Each row is a point on a tangle of strands that fork, close into loops and nearly touch. The rows are in no order.
Points whose rows are less than 121 apart are linked; no others are. Some points are linked to none.
<129>: [ 13  34  18 -16  27  41  -5  21  39 -14 -53  12  -4 -10  49  15  22  38
 -66  -8  19  -3 -36   9 -16 -30  22 -65  52  34 -13   6 -14  -5  -8 -11
 -19]
<211>: [-49   5  11  17 -10 -41 -50 -10  43  22 -29  15  11  21  -8  21   8   5
   9  52   8  18 -24 -21 -44  32 -19  10  17   2 -35  25  -3   1 -56 -24
 -95]
<119>: [  5  30  18 -18  23  30 -32 -10  25   1 -69  -5  -3  -3  40  -7  13  31
 -46   3   1  10 -32  17 -11  -4  -1 -25  45  48  -8 -15 -13   0 -23  -7
 -29]
<1110>: [  3  19 -10 -18 -17  18  34  -2  -2  12  19  42   2 -13   0  44  11 -18
  43 -75 -72   1 -24   2  -9  17   8  11   4  -6  31   3  36  32  40  -9
  35]
<852>: [-31  27  -5   1  15   9  71  26 -29   4  36 -30  -2   9  55  59 -16 -10
  24   4 -19 -13 -79  -3 -30   4 -17  -2 -12 -15   3   4  35  -9 -29  21
  -1]
<744>: [ 20  20   2 -14 -28  25  61  24 -14  11  11  28  22 -22  14  44   8   2
  40 -79 -36  16 -43  15   8  16  17 -13  -4  21  36 -22  32  33  25  11
  49]
<1162>: [-25  31   0  10  -8   9  27   3   3 -46  16  19   0  -6 -11  12  22 -58
  12 -30 -80 -15  -1  22 -21   7  13  31   6 -25  36 -17  26   6  -1  14
  51]
<855>: [ 68  -2  -1 -20 -21   6 -32 -18   9   0  -3   3  28   9 -22 -27   5  22
   1  -3  -1  13  19  43  36  17   4  35  -8  41  10 -55   0  41   5 -22
 -20]
<345>: [ 63  20  58  13  -5  -5  -1 -21 -30  29  21  -7   9 -26 -32  31   7  72
   8   2  66  -8  16 -45  58  49 -18 -17   0  19 -11 -50  -6  -4   5 -28
 -43]
<452>: [ 16  29   9  16 -30   9  44  33 -41  11  43   2  24  29  -3  36 -36  20
  61 -52  13  22 -17 -16  19  36  -9   7 -36  35  -1 -13  30  23  26  10
  19]
<579>: [ 37 -53   2  14  13  16  13 -21  15   8 -28 -25 -22 -16 -29 -47 -20  32
 -16 -53 -17  37  68   3  47   3  20 -44  -7  20  32 -38 -10  22  25 -41
  40]
<1187>: [-13  41  21   9 -17  22  10 -23 -26  71  18 -19 -28 -10  42  37  -4  59
   7 -29  33  -3 -43 -13  16  17 -24 -16 -17  35 -34  -4  -4  16 -15 -16
   1]
<1165>: [-53  19 -15   3 -19 -46  36  21   7 -25  65  25  16   9  14  16 -18 -20
  65  33 -47   3 -16 -18 -37   8 -30  30 -13 -59  -5  30  55 -14  18  -3
  18]
<150>: [  7 -62  -1 -15  14   1 -61 -55 -15  45   1 -21 -34  -3 -32 -70 -24 -26
 -19 -33 -22 -18  67   4   8 -12 -13  32 -37 -36  45   8 -21  -8   5 -14
  24]
<1073>: [ 29 -17  31   1   2 -19 -13   8 -45  18  19 -35 -13   8 -14 -26 -43 -10
   1   3  61  -7  13 -29  18  12 -20  28 -38  -1  -5  -6 -21 -14   6  26
  -3]
<1048>: [ 51 -12 -34  11  15  22 -12 -25 -12 -40  14 -77  10  -5 -36 -62 -46  28
 -16  15  51 -16  25  19  45 -41  -2  46 -10   8   5 -67 -50  23 -17   4
 -28]
<1363>: [-47  16 -12 -16 -19 -27  45  -3  39 -18  15  42 -19 -27  15  22  10 -37
  13   7 -67  -4 -36   1 -51 -15 -14   2  30 -75   9  17  53  -7   7 -24
  40]
<191>: [  2 -37  19   6  -1 -43 -64 -45  16   1 -10  29 -18  -2 -37 -31  31 -10
   0  25  -5  -9  29 -16  -7  30  -7   5  32 -17   2  12   0  10 -27 -67
 -57]
<746>: [ 32   5  -3   6 -38 -13  20  39  15 -43   4  45  57  12 -31 -35  29 -17
  22   6 -25  29  30  29  19  31   9  22   7  35  -7 -16  22  12  30  -2
 -15]
<736>: [ 44  32  34  -1 -42   7  40  17 -10  32  14   8  49   7   9  33  20  52
  24 -13  38  28 -16 -10  40  53  -3 -13 -30  65 -22 -25  12  37   6 -14
 -10]
<743>: [-35  26  -5   9  -8  -7  43  25 -27 -26  71  12  19  32  13  33 -17 -18
  69   9 -48   6 -36  -3 -34  34 -25  43  -8 -15  -6   9  57   4  -2  12
 -14]
<609>: [-65  13 -24  17 -20  -9 -47 -12   2 -31   7  36  10   0 -55 -44   9 -47
  29  16 -49  -1  25  37 -35  34  -8  84  27 -35  -6  19   6   7 -40  -5
   1]
<728>: [ -1   1   4   4 -16  11 -54 -39 -11  71 -15 -12 -63  -5   6   5   4  29
  16   0  12 -11 -19  14  19  14 -32  14  -6  20 -16 -18 -24   5 -39 -26
 -34]
<1051>: [ 40  -2  16   6  -8  -3 -38 -21 -51  57  20 -37 -26   1  -6   1 -36  24
  10 -25  56 -15  -9 -13  25  16 -32  20 -39   2   5 -23 -34  -7   2  -8
   5]
<534>: [ 23 -19  32 -14  36  -3 -14 -25 -18  29 -10 -37 -11 -30  11  10  -9  31
 -38  44  98 -23  13 -40  36 -39  -6 -46 -38  12 -33  21 -45 -27 -23  11
  -2]
<1102>: [ 21  41  29  -2  -9  26  12  26  72 -54 -33  27  53   8  35  -4  34 -33
 -20  -8 -57 -18 -49  26 -26   2  13 -25  15  18  21  23  -8  -1 -14  15
  -7]
<296>: [-30  18  -9   9   2  23  -6 -12 -11 -45   6  17  -8  -7 -32 -23  29 -56
  -7 -31 -62  -7  37  43 -22  11  17  39  13 -14  29 -16  19   2   0   8
  41]
<898>: [ -9  29   1 -11   1  36 -40 -26  -2  34 -40  15 -34 -12  46   0   5  28
 -29 -34 -21   9 -49  26 -14   1 -15   7  34  28   6 -18  -4  10 -34  -9
 -21]
<1264>: [-37  17  -7  -8 -14 -38  64  29  15  -5  32  15 -18   6  22  57  -6   7
  30  28  -9  13  -5 -35   1  -9  -4 -41 -10 -18 -35  43  26  -9  25  -2
  12]
<1045>: [  9 -15 -12  16  -6  15   4  33  52 -76 -37  47  51  -2 -13 -39  48 -10
 -16  16 -54   6  51  30   2   4  32 -22  42  -2  29  -8   1  -2  36  -4
  17]
<272>: [-41   2 -10   9  -2 -37   1  18   5 -39  30  18  -8  -7  -9 -22 -11 -41
  38  16 -33   3  32 -11  -4 -21   5  11  -6 -44  11  32   9 -11  30  27
  46]
<710>: [-32  -1 -23  11  13  11 -30 -25   2 -35  -8   6 -18  -9 -10 -38  19 -44
 -18  -1 -48 -10  37  39 -16   3  17  24  31 -12  13   4   8  -3 -13   3
  27]
<930>: [  3 -71   9 -25  30 -12 -33 -50  11  16 -17   2 -51 -33  -6 -22  14   4
 -55  30  32  -3  54 -17  11 -42  -1 -52 -20 -20   0  42 -31 -14 -21 -34
 -15]
<694>: [-43  11  13   4 -13 -43 -16  -2  26   7  10  13  20  40  -3  33  13   2
  26  49  -1  10 -24 -30 -34  37 -17  -4  11   4 -54  32   6  12 -39 -25
 -78]
<1199>: [ 33  29   7 -16 -40  24  33  21  31 -17  -6  24  45  -3  11   4  34 -44
 -21 -47 -70  -3 -23  47 -13  12  28   0   2  17  44 -30   1  26  -5  23
  42]
<77>: [-26  36  11  -3  -3  -7  79  21   1  23  33  -3 -14  -3  28  72 -14  31
  14   2  20   9 -24 -38   6  -3  -6 -54  -8   7 -44  32  22   5  13  11
  10]
<289>: [ 27  -1 -15  -9  -4  58 -25 -49 -13  32 -27 -12 -16 -21  18 -15   3  41
 -24 -59 -12  15  12  58  16 -15  11  -5  13  31  34 -52  11  35  12 -24
  32]
<295>: [-20   2  -9  20  -2 -13  39  63 -29 -41  30 -18   9  16  19   4 -30 -19
  20  17  13  -6  -7 -24   3 -38   6  -1 -24 -13   1  21   1 -39  41  65
  39]
<592>: [-43  -1   2  -8 -13  -2   8 -23 -13  80  27 -12 -32  12  23  31 -17  25
  23  16  15  10 -42 -27  -3  15 -40  12 -36  -8 -21  41   1   7 -46  16
 -40]
<140>: [ 24 -48  25  11  -2 -41  40  53 -37  54  24  -8  -4  -3 -16   9 -19  -6
  20 -49  45  15  27 -67  22  29  21 -35 -18 -20   7 -35 -37   5  46  28
  59]
<667>: [-39  -5  -7   5  25  19  12  34 -42 -40   1 -28  16  19   7 -20 -27 -52
  -3  15  -3 -33  -8   7 -19 -51  -1  53 -31 -24  23   3 -14 -63  14 100
  61]
<913>: [ -2  -3  10  22  -4 -30  62  62 -26  24  12 -27   6   1  19  24 -35  11
  22 -24  58  18  11 -63  15   6  16 -49 -29  -6 -19 -13 -30   1  47  48
  64]
<147>: [-19  21 -20 -10 -16  -8  31   1   7  35  29  37 -33   1  -1  27 -12  -7
  58 -57 -41  10  -8 -24  -9  10 -16   1  -2 -22  13  23  25  21  46 -15
  29]
<1318>: [  0 -18  -9  27  14  39  34  13  23 -46 -37  -1  -6 -20  17  -7  30 -22
 -40 -27 -49 -11  20  27  -1 -31  43 -52  36  -1  34 -21  12   6  20  12
  58]
<701>: [ 22  11  -5 -15 -15  74 -14 -36 -10  16 -25 -14   2 -35  25   7  15 -10
 -37 -89 -24 -12 -20  57  -3 -22  30  -1  -3  16  48 -60  13  42  -5  -1
  58]
<614>: [ -6 -60  -7 -11   8 -24 -25 -33  31   9  -3  19 -44 -32  -9 -16  25  -6
 -48  27  10  10  59 -12  -3 -39  16 -71   9 -24 -14  60 -25  -3  -8 -54
 -11]
<788>: [  7  20   6  -8 -31  -5  34   9  14 -17  21  57  36 -18 -10  26  41 -40
  22 -49 -93   2  -6  28 -13  29  17  18  12  -3  44  -6  25  26  25  -4
  41]
<1339>: [ -1 -15 -19  20  15  15  23  16  16 -37 -32   0 -25 -10  15  -1  19   9
 -32   1  -2   5  30  12  18 -27  39 -67  35  12  -3   8   4   1  25  -1
  26]
<358>: [-16   5 -14   8   9  -3 -20 -19   0 -30 -22   7 -11   7   5 -24  16 -25
  -8  12 -22   4   9  18  -3   0  21   7  36  13 -12   9  10   5  -3  -1
  -5]
<351>: [-41  20 -10   9 -10 -34   2  23  33 -56   0  41  48  17   4  18  17 -23
  26  50 -47  -7 -33  -4 -64   7  -7   4  49 -29 -18  37  23 -10 -15 -17
 -18]
<67>: [-27  -4  16 -11 -16 -53  53  10   1   9  68  23   6  17   3  47 -10   2
  38  52  15   1  -6 -59  -8   3 -26 -33 -37 -42 -45  62   9 -13  -1  -7
 -18]
<1047>: [ -2 -12  10   2   6 -20 -13  -2 -26   3  13 -27 -24  14  -2 -24 -19 -17
   9  16  29  -3   2 -16  15   3 -10  20 -34   8 -19  21 -10 -10  -9  19
  -7]
<444>: [-38   5 -20   3   7  -6  -9  -8 -15  -2   3 -18 -27   8  11 -16 -12 -23
   9  20   1   1 -15   2  -7  -7   1  18  -7   9 -15  30   4 -14 -23  29
  -7]
<1258>: [  7  19  27 -17   1 -18 -29   0  59 -17 -33  41  35  17  14  -8  31   8
  -4  19  -9  15   6   2 -16  26   1 -27  29  42 -22  29  -5  16   8 -28
 -59]
<622>: [-16  12  -6  -5  13  16  50  16  25  -9  -6   4 -48 -32  39  23  11 -25
 -45 -39 -39 -19 -53   6 -18 -52  34 -36  25  -8   8   0  12   6  -1   8
  44]
<1234>: [-27  13 -38 -16  10 -15  31  32  43 -29  10  30   2  11  31  63  24   8
 -23  37  -4   0 -40  -6 -45 -37   1 -40  29 -25 -40  53   0 -42 -10 -19
 -14]
<381>: [ 12  11 -34  -4  23  65 -25 -45 -32  -3 -26 -67 -16 -39  20 -31 -33   8
 -32 -62  18   1  11  50  -3 -28  21   8 -21  -4  42 -63  -3   7   8  18
  61]
<690>: [ 38  14  55  15  -3 -21  10   4 -41  43  34 -10   4 -11 -26  31 -14  44
   6 -14  72  -3  21 -74  44  51 -13 -33 -12   2  -9   0  -3 -16  10   5
 -14]
<1304>: [ 55 -52   3 -12  28  -6 -60 -44 -51  32  14 -39 -34 -19 -42 -39 -40  33
 -13  -8  16 -11  46   3  26  -2 -28  36 -19 -28  54 -37 -45 -17   6 -18
 -20]
<723>: [ 30  30   6 -10   9  14  -7  31  41 -40 -43 -12  63  42   3 -10  25  22
  -9  44  28   6 -22  11  -8  16   7   8  24  56 -12 -10   7 -12  10  10
 -60]
<718>: [-21 -24 -39  -1   6  30 -94 -66   0  42 -20   0 -50   2 -24 -43   0 -16
 -10 -19 -56  -3  31  53   4   4 -23  48   6 -19  25 -10  -7   8 -21 -31
   3]
<774>: [ 64 -30   8 -14  30 -13 -45 -22 -58  34  20 -28 -19 -17 -58 -15 -31  59
  -8 -19  33  -3  66 -12  40  20 -29   8   3 -23  55 -45 -36  -8  35 -40
 -31]
<623>: [-25  -7 -32 -14  15 -14  -5   9  39  -5 -11  14 -20  -2  24  35  38   6
 -40  33  29   4  -3  -9 -16 -37  20 -49  28   9 -54  63 -26 -26 -12 -16
 -18]
<629>: [  1  -8 -19   7   1 -11  -5  11  41 -28 -20  21 -11  11  13  19  38   7
 -23  24  19   2  25  -2   3 -28  33 -57  34  11 -39  39 -10 -13  14 -23
 -13]
<741>: [ 56  10  34   7   5  -4 -14 -22  -9  -1  -4 -28  -2  -7 -21  -3  12  48
  -5  22  54  -8  14 -13  45  15  -4   3  -3  27 -20 -59 -19  15 -13 -29
 -52]
<264>: [  6  57  30   1 -28  25  23 -12 -24  50   2  -8  20   5  42  41  11  68
   5 -15  21   8 -43   0  14  33 -16 -11  -7  59 -35 -22   7  21 -20 -16
 -19]
<662>: [-14  16 -26  -4   5 -12  50  40  48 -46  -4  35  -2   0  40  62  30   4
 -31  16 -29 -10 -49  -5 -27 -34  16 -52  40 -17 -16  28  14 -24   3 -13
   5]
<313>: [-12  27  10  17   4 -10  69  36 -17  13  24 -27  -2  -3  29  48 -35  27
  19 -16  48   9 -11 -47  13   8   9 -54 -24   3 -26  15  -3   4  33  32
  37]
<513>: [-40   3  16  -3 -16 -43  33  -5   8  27  61  12   6  33   2  47   5   7
  39  46  -2   3 -23 -46 -16  43 -30 -11 -10 -26 -55  47  26  14 -29 -23
 -58]
<299>: [ 20   8  46   9  -4 -15  20   7 -28  32  30 -36  10  -9   0  38 -17  35
  -9  20  79 -14  -1 -73  28  20  -9 -36 -30   7 -39  15 -11 -20  -2  14
  -7]
<1301>: [-52   7 -13  -6 -19 -62  21  18  17 -29  48  34   6   0   3  -2 -16 -31
  57  47 -28   8   3 -26 -27 -20 -24  14 -13 -73  -3  50  30 -14  26   4
  40]
<71>: [-23  -6  -9   7  11  34  32  -3  36 -30 -20  -4 -34 -33  14  -2  28 -53
 -54 -42 -71 -20   9  31 -16 -42  41 -29  35 -30  31 -12   0  10   1   8
  57]
<232>: [-16  21  13 -10  -6  -6 -46 -13  39 -34 -18  66  45   2  -9 -35  26 -22
   8   4 -72   1  16  32 -49  37   1  20  51  -2   7  32   8  25  -4 -23
   2]
<1043>: [  2 -12 -41  19  32  14 -28   8  12 -55 -32 -38   6  26 -26 -43   4 -12
 -22  49  27 -16   8  26  23 -15  15  42  15  10 -31 -14 -10 -19 -10  20
 -35]
<1179>: [ 51  16 -22   6  -9  24 -18 -32 -31 -15  18 -33  22   1 -18 -31 -54  41
   3 -11  55  -4   5  31  47 -12  -7  37 -25  29   9 -90 -26  33  -5   1
 -10]
<1086>: [ 29 -23  13   2   3 -11 -59 -45 -15  31   4  -1 -48  -4 -24 -16  11   9
   3   4   7 -10  29  -9  28  21 -27  17   2  -3  13  -8 -17  -2 -29 -44
 -43]
<1341>: [ 22   8  -6  30   3   4  31  36 -14 -21  -6 -44  -1  10  12 -11 -20  24
  -5  20  85  -6   9 -20  36 -18  16 -29 -28  11 -22   0 -13 -12  27  33
  32]
<454>: [ 56  16  -7  -9 -39  18  -8  -7 -36   2  18  -7  40  22 -21 -15 -35  33
  17 -21  41   7  -9  35  53  13  -5  44 -35  39   8 -71   7  32   8 -13
  -7]
<783>: [-49  22  -8 -21  15  18  59  16  -3  50  30  -5 -23   4  56  65  -8  12
   1  10 -19   6 -83  -5 -44  12 -27  -5   7 -24 -20  13  40   9 -47   2
 -33]
<919>: [-52 -12  -2   2  31  17  29  26 -40 -19   8 -25  20  12  32  13 -43 -45
  11  22  -8 -20 -47  -6 -35 -53  -7  42 -44 -28  18  19  -1 -54 -12  87
  43]
<304>: [ 58 -15  10 -13 -22 -10 -49 -17   1  21   0  33  16  20 -34 -25  24  -2
   8  -8 -22   7  24  34  35  35 -11  33   0  33  10 -30  -3  29   7 -51
 -42]
<1233>: [ 37   8  -3  25 -32  10  33  45 -31 -11  24  -5  27  18 -21 -12 -50  -4
  40 -53  39  28  13 -11  25  15   1   1 -28  27   6 -50  21  20  34  25
  37]
<1188>: [ 20  24   4  15 -13  35  67  24  -7 -19 -17   6   9 -24  23  24  11  13
  10 -48   8  15 -26  -4   8   0  29 -40  10  37  28 -34  24  28  15  22
  51]
<1263>: [-40  21 -12  -8 -15 -36  20  -2  40 -40   2  57   6  -8  11  14  18 -20
  14  25 -70  -5 -19   1 -55  -3  -4   4  57 -46   2  30  32   1   3 -32
  18]
<962>: [-19  19  -1  -5   3   0  44  10   2 -16  -5  16 -18 -11  36  29  12 -11
 -23 -22 -34  -6 -40  -3 -18 -17  17 -26  35   5   0  14  19   9  -2   7
  16]
<1064>: [-56  14 -32   1 -22  14 -51 -37  15   4   2  53  -5   0 -44 -18  24 -42
  18 -24 -77  -1   6  36 -49  32 -17  66  45 -46  34  22  12  25 -27 -12
  34]
<671>: [-40  17 -15 -34 -10 -21  53   1  24  26  25  37 -45 -27  21  18  -2 -11
  32 -22 -40   9 -29 -11 -37 -11 -14  -8   1 -68   5  32  58   0  38 -15
  32]
<1331>: [-32  -1 -12  -7  28  41  13 -14  -8   4 -15 -37 -40 -46  30  -6  -6 -53
 -30 -38 -25 -27 -43  25 -24 -49  20   9  -9 -21  25  11  -3 -11 -34  55
  55]
<337>: [ 19  10  10   6 -14  15 -33 -31 -34  50  10 -25 -37   7  11   7 -16  26
  18 -36  28  -5 -13   9  26  13 -24  11 -25  23  -4 -16 -12  18  -3 -19
   5]
<1085>: [ 21  16   5 -11 -29  68  20  -6   6  -2 -17  -5  19 -15  14  10  17 -36
 -19 -82 -40  -7 -26  53  -4 -18  39   1 -16  11  43 -56  11  42 -16  13
  75]
<487>: [ -3 -69  14 -19  18 -10 -31 -46 -15  59  -1   6 -46   1  -2 -48 -19 -26
  -7 -29  -7  -7  55 -26 -10 -31  -9   3 -33 -35  32  30 -25   1  18  10
  30]
<734>: [ -6  28  13  11 -13   1  71  46 -34 -20  66  -2  26  29  23  54 -25   4
  65 -17 -21  15 -33 -17 -11  25 -12  12 -20   3  -4  -7  51  10  32  19
   9]
<409>: [ 41  30  13 -14  -7  25  -7  34  43 -56 -37   9  62  14  12 -28  34 -12
 -21  19 -20  -4 -26  23 -18  16  22  -3  25  35  22  -7   5 -14   1  18
 -28]
<243>: [ 54  50  10 -22 -40   7  22  28   9   7 -15  -6  66  -5  28   6  23  52
   4   7  37  32 -25  13   9  45  14  -9  -8  67  -2 -32   0  25   5   4
 -25]
<856>: [ 26 -32  -8   5  19  28 -14 -50   5  21 -34 -44 -39 -29  -4 -44 -15  32
 -30 -53 -20  21  56  27  34 -13  17 -19  -7  13  31 -29   0  26  23 -45
  34]
<516>: [ 13  11  30   4  10 -11   6  -7 -15  21  11 -51   9 -11  -8  34   2  34
 -15  46  92 -18 -13 -52  41  -5   2 -42 -24  22 -59  16 -15 -30 -25   0
 -34]
<970>: [ 37  15  39  10  21 -15 -20 -22  10   6 -26 -40  11   0 -24  18  24  53
 -14  45  66 -18  -4 -20  27   2  -3  -8   9  31 -38 -52 -28   0 -25 -25
 -71]
<638>: [  4  17   4  15 -21 -21  38  25   9 -37   5  44  30   9   2   9  23  -5
  31   3 -36  21   1   0   9  28  18 -11  15  28   1   5  27  18  33   2
   0]
<1379>: [ 41  -1 -15  -7 -29   9  11  46  40 -57 -11  34  68   1 -31 -53  33 -22
  -4  14 -33  19  51  41  10  35  23  17  22  25  16 -32   8  10  31   6
 -10]
<520>: [ 20 -21 -10  -6   4   8 -49 -15 -24  -1  25 -28  -8  21 -56 -52 -53 -44
  -5 -35  -2 -12  53  41  28   5 -12  71 -30 -23  13 -36 -14   0  16  10
  15]
<103>: [-58 -17 -27  23  -3 -16 -54 -10  -8 -11  -4  11   5  -2 -46 -53 -15 -54
  24  48 -19   2  17  22 -19   5 -21  80 -20 -38 -13  38  -1 -16 -53  26
  -6]
<699>: [ 28  32  -7  23 -15  40  41  18 -39 -26   6 -21  28  -7   8   0 -27  10
  22 -45  34  13 -12   5   5   0  20  -6 -22  33  28 -52  30  11  17  37
  50]
<283>: [-15  19   5  21 -19 -25  22  45  21 -70   6  40  65  28  -2  12  33 -10
  23  39 -31   0 -16  -1 -21  11   6  -1  36  13 -17  15  22  -7  20  -7
 -24]
<784>: [ 49 -35  -6  -6  13  18 -82 -57 -44  40   9 -42 -38  -3 -47 -33 -46  19
  -3 -21  -3 -24  24  34  32  -8 -29  35 -23 -25  45 -50 -40   3   4 -31
  -8]
<292>: [ 59  38  -3 -21 -21  11  19  50  45 -14 -31 -12  78  11   9 -13  29  46
  -2  34  48   9 -15   1   3  27  22 -10   9  70  -3 -29   0  10  20   2
 -48]
<1378>: [-35 -45 -23  10  19 -15 -54 -25  -2  -1 -32  11  -5  -5 -27 -42 -19 -49
   4  61  10   3  18   4   2 -19 -15  56 -33 -21 -18  34 -10 -21 -49  29
 -27]
<846>: [ -5   5 -21  12  29   8 -18  38  35 -50 -52 -25  41  54   4   7  22  12
 -21  41  44 -16 -42  22 -17 -15  23  12  36  19 -20   7   4 -53 -22  11
 -54]
<256>: [-41   5 -11   9  21   3  56  44 -27 -27  30 -28   8  25  38  37 -17 -18
  15  42   1 -16 -53  -6 -19 -33  -5   0 -28 -19   2  35  16 -44 -11  50
  14]
<517>: [  6 -23   9  -8  14 -40 -42 -15  26   6  -3  -6  -5  -3 -33  35  43   2
 -33  62  64 -14  10 -35   0  -7   4 -43  10  13 -47  24 -21 -33 -30 -31
 -63]
<1068>: [ -8 -22  -7  22   3 -12   6  49 -18 -47   9 -18   6  26 -16 -45 -27 -41
   6  24  25 -11  43   1  25 -33  -4  25 -26 -19 -12  11 -15 -41  43  56
  28]
<1369>: [-19 -20  11 -18  17 -10  36  18 -42  26  -4 -11  -4   6  48   3 -38 -14
  15  -7  35   4   7 -45 -25 -55   9  -2 -40  -4 -10  14 -22 -10  39  67
  69]
<1149>: [ 36 -33 -30  16  30  10 -15  -6  18 -47 -17 -75   2   7 -33 -53  -9  28
 -33  41  49 -19  29  14  42 -38  20  19   2  10 -13 -36 -36   6  -6  -5
 -42]
<982>: [-46   6 -45  -9  -6  31 -62 -51  -6  35   5  26 -37  -3 -33 -20   9 -41
  22 -34 -60   0  10  34 -27   9 -11  52  12 -28  34  16  10  17  -9  -5
  27]
<200>: [-46  -3 -32  13  19  16  -5   3 -26   0 -24 -23  -5   1  18   3 -14 -30
  -5  48   0   2 -40  12 -15 -20  -3  38 -18  -4  -6  41   8 -38 -58  52
 -15]
<1196>: [ 51 -48  22  -1  32 -19 -12  -7 -38  24   3 -21 -17 -22 -58 -24 -30  55
 -19 -27  39  18  84 -38  46  30 -14 -20   8 -18  47 -30 -24  -8  37 -30
 -17]
<1344>: [ 17 -57  27 -26  32 -11 -15 -25  -9  11  -6   7 -26 -18 -12   4   3   4
 -37  40  62  -7  47 -50  11 -43  -4 -51 -23 -11 -13  45 -34 -31 -12   1
   2]
<1138>: [-19 -18 -41  17  25  -4 -23  24  16 -49 -35 -23  14  38  -6  -3  22  -3
 -20  51  42 -15 -23  25  -4 -25  25  17  14   6 -38  24  -4 -55 -19  21
 -46]
<576>: [  4  36  27 -25   1  -2  10  27  64 -47 -25  57  48  -2  30  13  30  -5
  -7  10 -43   3 -43  10 -39  14   2 -40  38  16  -1  48   1   4  10 -14
 -39]
<54>: [-46  27  -3  -9  -8  24 -14 -11   0  69 -16  17 -39  -2  37  36   2  39
  -8 -20 -27  14 -67  -1 -31  15 -29  10  22  15  -9   7   5  17 -45 -11
 -43]
<14>: [  1 -25   9  10   3 -26 -90 -38  33  -6 -28  34  10   6 -39 -53  22 -18
   4  22 -28   1  31  17 -17  39 -14  43  29   2  -8  -8 -11  16 -21 -62
 -58]
<706>: [-20 -46   8  21   4 -26  -1  35 -28 -30  14   2  25  34 -20 -51 -34 -68
   2  26  12 -17  51 -12   1 -50 -12  51 -31 -27  -9   5 -27 -41  44  62
  41]
<966>: [ 18 -57  31 -18  10 -27 -12 -17 -28  57   3   0 -38  -3  -1 -20 -19 -14
  -7 -19  27  -7  50 -45   1 -15  -8 -20 -30 -22  23  21 -26   2  25  16
  24]
<155>: [-49  39   3 -20   4  31  26   0  -5  69  23   3 -21   5  47  62  -6  47
 -14 -14 -19   6 -86 -10 -34  17 -29  -2  17   2 -21   9  22  22 -40 -12
 -43]
<600>: [-21 -19  -6 -17   0 -27   7 -29  43  37   3  55 -63 -28   0  -3  18   4
 -23 -12 -10  14  36 -17   6 -27  15 -67  24 -24 -17  43  -3  34   9 -44
  -3]
<1306>: [ 53 -62  19  14  22 -12   2  -9 -14  15  -5 -44 -21 -20 -39 -39 -32  27
 -31 -36  20  17  71 -20  35  12   7 -32 -20 -17  41 -26 -26   1  29 -20
  21]
<38>: [ 13   8  18 -14   8  -8 -63 -12  49 -27 -37  43  42  13  -7 -45  22 -13
   3  12 -43  12  27  31 -25  35   1  19  35  22  -1  10   1  15   3 -34
 -33]
<23>: [-41 -16 -43  11  37  17 -11  23 -16 -16 -54 -27  11   9  19  13  -6 -10
 -14  61  43  -4 -37  19  -3 -41  12  30 -14   4 -18  41  -3 -59 -55  48
 -20]
<689>: [ 27 -36 -26  -1  -1  25 -83 -72 -17  54 -19 -26 -57  -7 -37 -34 -15  15
   3 -10 -43 -15  28  48  25  -8 -29  31 -10 -13  30 -48 -38   4 -14 -55
 -16]
<871>: [ 29 -61  22  -8   1 -33  12  15 -53  84  13  -4 -13 -16 -11  10  -7   3
  -4 -47  46   1  46 -66  15  16   7 -24 -16 -23  25 -18 -33   3  40  11
  43]
<388>: [-22 -25   7   4   7 -47 -67 -19  25  25 -36 -10  -2   0 -30  28  22   1
 -18  75  49  -1  -8 -24 -13   3 -11   2  -4  -2 -38  17 -19 -30 -56 -19
 -95]

A tip is a point with one link. Name the tips that can be reached along the links from each point below, in the order of the rows.
<576> | <1045>, <272>, <232>, <304>, <1378>
<516> | <970>, <600>
<871> | <150>, <517>
<919> | <129>, <667>, <706>

A fork is a point with three links, a tip a point with one. Leave the first point through the second and follow the links. Name the first fork or tip that comes.
<1188>; <699> | <272>
<38>; <1258> | <723>
<743>; <734> | <1110>
<1196>; <1306> | <788>
<129>; <119> | <256>
<694>; <513> | <150>
<600>; <614> | <970>
<256>; <852> | <129>
<788>; <1162> | <444>

How many points has the smallest loop of links through each point below? Write 0 if it is on no loop.
<1051> | 15
<191> | 16
<662> | 9
<1188> | 0

Name the points in between on the shortest way along the links from the first point to the second, in order.
<746>; <734> | <638> <283> <351> <1263> <1363> <671> <147> <1110> <744> <1188> <699> <1233> <452>
<388>; <313> | <211> <694> <513> <67> <1264> <77>
<351>; <444> | <1263> <1363> <671> <147> <1110> <788> <1162> <296> <710> <358>
<1258>; <1043> | <576> <1102> <409> <723> <846> <1138>
